Each row is a point on a landscape with many peaks, with its height.
A climber steps from a point to whichever of its 2 nearest points has the largest rise for the distance, and stops where none of them is higher. Distance is the straight distance between rows; heights are no part of it.
niru: [ 38  -5  16   4  -4  28 -11  14 -15 -18  29  -1  11 -19   0 -40 -32  28
   0 -22 -22]  (h 226)
feda: [  0   3   7   5   5 -22  -4 -35  -1  28  16 -29 -27  38  42 -56  17   7
 -45  19  11]  (h 239)
nilob: [ 11 -18 -23  12  -1  24  15  12 -47  27 -16  46  51   2 -14  22  31 -23
  -2  28   2]  (h 488)
dafop: [ 32   5 -57  10  15  21  26  36 -12 -13  39 -46  24 -20  19  -8  23 -12
  17  24 -44]  (h 529)
bar: [ 20 -43  19  14  28   1  40  -3   5 -30 -14   7  14 -28 -22  32  26 -19
  51 -29  21]  (h 244)
Lavo: [ 21 -44  18   8  33  13  -5 -16 -30  -6 -31   3  25  29   4   8  23  22
 -14   6   5]  (h 333)
nav: [ -2   5 -25 -22  -5  14 -35  65  37 -37   0  13 -14 -37 -25  -8 -12  -6
  14 -12 -13]  (h 483)
Sugu: [-24  -5  46 -26 -22 -32  34  25 -15  11  -7  17 -51 -17 -27  -2 -25 -26
  35 -22  23]  (h 510)
Sati: [-12  22   2  10   4  -5  -5  -8  56 -36  26 -10   0   7 -17  14  -7  51
 -12 -35 -16]  (h 460)
rone: [-49  29 -28 -33 -10 -28  16 -48  25 -10   2 -40  -8 -17 -25  14 -29 -32
   3 -14 -25]  (h 514)
Fada: [ 34   0  27  25  -4   3   0  16 -40  -5  10 -10 -19   3  50 -32  10   1
  -6   2   6]  (h 262)
Zuro: [ -1  36 -10  43  11  -1   1  33  23 -16   1 -45 -41  32  20  27  22   4
  26 -32  10]  (h 545)
Patef: [-16 -21   4   4 -10   5 -44 -12  -9  23 -63   8  -1  42 -10  17   3 -13
 -19 -14   5]  (h 414)
vip: [-23 -40  39 -21 -26  -6 -31 -19  -4  10 -65   2 -28  25  -2   3 -11  -1
 -29  -9  -7]  (h 604)
lidi: [-23  -8  20 -21 -23   9 -14 -45 -31  49 -46  51   4  -9   6   4 -10 -53
 -35  -6  27]  (h 130)
dusir: [ 14 -39   1 -22  30  -3  34 -21  25 -17  54   5  52 -54 -43  20   5  11
  24   9   1]  (h 516)
fofud: [ 12  13 -18   3  18   7 -22  70  35 -25  20  -6 -21 -11  -7   2   3   8
  44 -18 -12]  (h 505)
Savep: [-28 -10 -28 -21 -18   6 -35 -47 -17  55 -32  25  15  -5  28 -20 -10 -64
 -44 -12   0]  (h 234)
Fip: [ 40 -35  -2  38  24   7  23 -12  13 -13  -7 -29  39  27   4  60  60  17
  25   2  22]  (h 289)
vel: [  0 -12  -7 -19  29 -11   4  -6  34 -42  16  16  24 -41 -44   2 -18   9
  29  -9   0]  (h 565)
bubov: [ 33  -9  29  23   0  13 -14  12 -23 -13  33  -2   3  18  28 -29 -18  52
 -15   6  -1]  (h 231)
buvan: [  0  13 -28 -16  14  15  17 -21 -19  15  12  -7  52   3  -8  17  -5  -3
  -3  44 -14]  (h 370)
Kala: [-43  29 -19 -23 -18  -4 -36  19  46 -31  19   7 -19 -18 -25   8 -19  20
 -19  14 -20]  (h 395)
big: [ -4 -29  42 -24  11  -3  21 -67 -25 -11 -58  23  21 -17 -40  21  -4 -18
   0 -13  19]  (h 115)
dos: [ -1 -44  28   5  -5 -22   5  -2  35 -57 -26  -2 -26  -2 -33  24  -4  21
  27 -44  19]  (h 548)
zere: [ 14   7 -40   2  34  13   6  14  13 -24  56 -40  21 -23  -4 -16  -3   8
  21   5 -40]  (h 519)
Doni: [ 22 -16  41  -5  -7 -14 -16  -5  -5  31 -28  26 -23  27  27 -36   0  35
 -23  25  21]  (h 133)
pureb: [-49  67 -47  -2  -5  -5  26   7  29  25  22 -33   3  25  32   6 -12  -8
  -8   4 -19]  (h 616)
bak: [ 22  32  -4  36 -11  13 -27  66 -10  23 -22   3 -28  52  37  17  18  -6
  27   0  20]  (h 615)
nagid: [ 21 -15 -29  -4  13  37  10  42 -14  13 -13  59  39 -30 -26  20  37 -23
  37  32  11]  (h 560)
kekes: [-33  39  20 -11 -30 -26 -23 -31   0  10   2   2 -38   2   8 -22 -19   7
 -44  27  13]  (h 367)
sanu: [ 14 -54  18  -9  18  -1  29 -33 -13 -22 -49  18  26  -9 -38  49  22 -17
  33 -22  38]  (h 204)
diz: [-14  29 -10  19  -5  12 -20   0 -23  58  14  16  12  36  19  13  11   8
 -17  44  10]  (h 470)
Lavak: [-10  -1  28  11  -1 -25  -7 -25   3  60  -1  13 -33  50  29 -28   0  25
 -43  18  30]  (h 186)
nimal: [-20  47 -19  11   4 -17  17  12  12   1  48 -55  -9   0  30  -6 -11 -13
  19   7 -17]  (h 576)
dop: [-21 -24  38  -7  -3   7   6 -58 -36  29 -67  45  14 -17  -8   9  -7 -48
 -11 -34  10]  (h 33)
pota: [ 41 -33 -16   9  26  40  25  62  -2 -26  -2  45  16 -43  -4   8  38 -15
  33   8 -12]  (h 608)
bagap: [-55  42 -13  -3 -27   1 -16  17  40 -14   2  -2 -15  25 -15  25  -6  34
 -19   9 -21]  (h 342)
misoz: [-45  36   6 -26 -41 -24 -20 -11  23  -3  31 -10 -58 -22   8 -36 -20  -2
 -20  16  -3]  (h 479)
kabo: [  3  10   9   6 -50  -1 -43  59  -7   7 -40   5 -31  50   7  25   7  10
   7   2  19]  (h 531)
bidiz: [  9  24  22  35  -5  -2  15  56 -23  16   2 -11 -44  32  17  25  15 -21
  48   8  19]  (h 689)
Rubis: [ 26   4  42  -3 -23  -3  14  -5 -31   6  37  12 -31 -13  23 -58 -33  10
 -15 -18  29]  (h 344)
Dag: [-33  59 -27  13 -15   9  -9  10  10  46  13  -6   3  35  27  -1  -4   8
 -18  18  -2]  (h 555)
tomu: [-45   7 -12 -35 -18 -27  -4 -81  -8  37 -12  -6   9   7 -14   6 -44 -54
 -28  -6  -3]  (h 439)
Valem: [ 46 -17 -25  31  35  29 -16  24   3 -25  13 -27  39  24   8  14  34  46
   3   6 -15]  (h 372)
gaf: [-39  -7  12 -24 -38  -8 -35 -43   3   5 -41  -2 -15  12 -26 -14 -18  -7
 -39  -2 -16]  (h 437)
sur: [-41  18 -47 -27 -41  -7 -24 -57 -10  38 -17  -9  19  -6   0 -14 -23 -56
 -40  -3  -4]  (h 307)
basi: [ 42 -36 -27  18  14  -5  55 -21  17  -4  -8 -26  48  15  -1  41  39   1
  13  18  -3]  (h 309)
gafut: [ 20   7 -36   1   8  24  17  64 -17  -2  33   6  13 -23  24 -20  18 -26
   9  25 -32]  (h 543)
bevog: [ -4  17  31  25   2 -13  24  44 -12  29 -15  -8 -62  13   9   0  12 -51
  53 -30  22]  (h 690)
ruzu: [ -5  34  24  38  10 -15  18  15  -3   7  14 -16 -25  41  25  23  17  18
  24  -6  17]  (h 603)
zodo: [ 17   7 -14  26  19  21  -1   0  21 -42  48 -30   6 -11 -14  -5 -10  38
  16 -22 -13]  (h 502)
vago: [ 29 -21 -10  -3  26   8  10 -29 -33 -32  23   3  55 -18   0  -5  24  34
 -26  40 -27]  (h 422)
kote: [-38  31   5  15 -29 -11  -9 -10 -14  58   2  32  -6  43  -8  28  -9  -8
  -4  18  39]  (h 341)
piz: [-18  22 -49 -20   8  19   3  17   5  14   0   9  17 -41   3 -22   0 -50
  19  27 -19]  (h 499)
Meb: [ 32 -29  12  26  27   5  21  20   3 -37   5 -17   9   3 -12  28  36  15
  43 -12  26]  (h 266)
kifa: [ 41 -18  11   2  -9  53  13  18 -31 -15  25  37  21 -44  24 -46 -37  19
 -22 -29 -16]  (h 251)
Reto: [-22  34  -4 -23  -3 -19 -17 -35  11  37  14 -19 -13  15  22 -49  -3  -1
 -47  16  11]  (h 276)
fipil: [-44  23 -41 -38  -9 -18 -27 -25  35 -20  -1 -20   0 -29 -22   2 -28   7
 -13   2 -30]  (h 451)
rog: [-19   5  37  -1 -11 -13  -8  -2  40 -47   0   9 -24  21 -18  32 -22  58
  -9 -26  -1]  (h 382)
Kep: [-15  13  43  -3 -32 -38  23  10 -14   8  27   4 -58 -12   5 -34 -36  -4
  12 -10  32]  (h 416)
gifal: [-15  30 -16 -15  -2   4 -14   5  12 -13   3  -4  -5 -54  -2 -34 -17 -24
   1  -8 -29]  (h 468)
Kero: [ 14 -18 -45   6   5   4  50 -25   3   8   2  -7  56   9 -18  33  10 -27
  10  29  -6]  (h 330)
gelo: [  8 -17  17   1 -28   1 -39  17 -16  22 -71  35 -27  52   7  16   2  -2
   1 -12  23]  (h 415)
zigun: [ -6 -18  23   0  22 -20 -28 -34   3  14 -11 -18  -5  17  25 -21  -8  39
 -32   8 -24]  (h 215)
gelu: [ 16 -14  38   7   1 -15  -9   1  24 -43   3   4 -13  13 -35  37  -6  53
  18 -26  31]  (h 465)
zesi: [  1 -31  32  -9  39 -20  -9 -48 -15  -8 -32 -10  18  15  -5 -15   0  24
 -27  -3  -6]  (h 263)
tak: [  4  26 -55  -6  14  33 -28  64   2   0  -4  10  22 -40   2 -13  16 -29
  15  25 -18]  (h 520)
Vapu: [ 24 -32 -11 -14  28  -8  38 -44  -6 -36  30   9  57 -32 -35  12   9  14
  -4  31  -8]  (h 472)
keva: [ 50 -24 -31   4  32  15   8 -11  10 -28  26 -22  59   3   7  15  23  45
 -17  29 -25]  (h 391)
pativ: [-25   0  35   6 -14 -32  18  25  -4  29 -13  18 -48  13 -19  25  -4 -46
  54 -18  15]  (h 607)
nir: [ 15   4 -22  24  17  -2 -12  44  42 -36   3 -46 -26  15   1  12  17   7
  38 -47  -4]  (h 521)
Tatol: [-20  54 -15  -2  -7 -13  -1  26  23   7  49 -19 -47 -16  18 -21 -20  -9
  -1   9 -11]  (h 542)
vesak: [ -4 -43  12 -23   1 -17 -17  -6  50 -44 -13  11  -1 -47 -58  26  -3  -2
  29 -31  11]  (h 633)
kanif: [ 24   9  28   8  -6  -6  21   3 -23   6  25 -25 -38   1  48 -60   0 -14
 -24 -31  36]  (h 297)
Fisa: [  7 -24  16  -8   5  -8 -34 -10  -5  26 -38  15 -10   0  26 -52  -9  18
 -56   8   1]  (h 171)
dagal: [ 35 -34  10  28  14  12  13  -4 -40  13 -30  26  41  43  -9  30  55  -5
   1  25   2]  (h 407)
gori: [ 35 -15 -27   3  21  45  20  51 -24 -15   2  24  33 -58  11   1  15 -13
  -2  16 -30]  (h 573)
basim: [ -7  11 -13  -6   9  -4  -2 -12 -24  -5  17   2  17 -25   0 -18  -8   8
  -3  20 -12]  (h 423)
bap: [ 43  -8  40  -6 -30  35  37   8 -36  11  51  25 -16 -31  33 -46 -46  21
  -8 -37   2]  (h 293)
Zige: [-58  10   1 -33 -27 -33  -8 -77  16  10 -22 -31   0   2 -30  10 -31 -12
 -19  -6 -16]  (h 671)

For each start below, name the point where the climber stops.
dop | Zige
Meb | pota
keva | vesak
Doni | pureb
Fisa | pota
Sati | pota
gifal | pota
nav | bevog
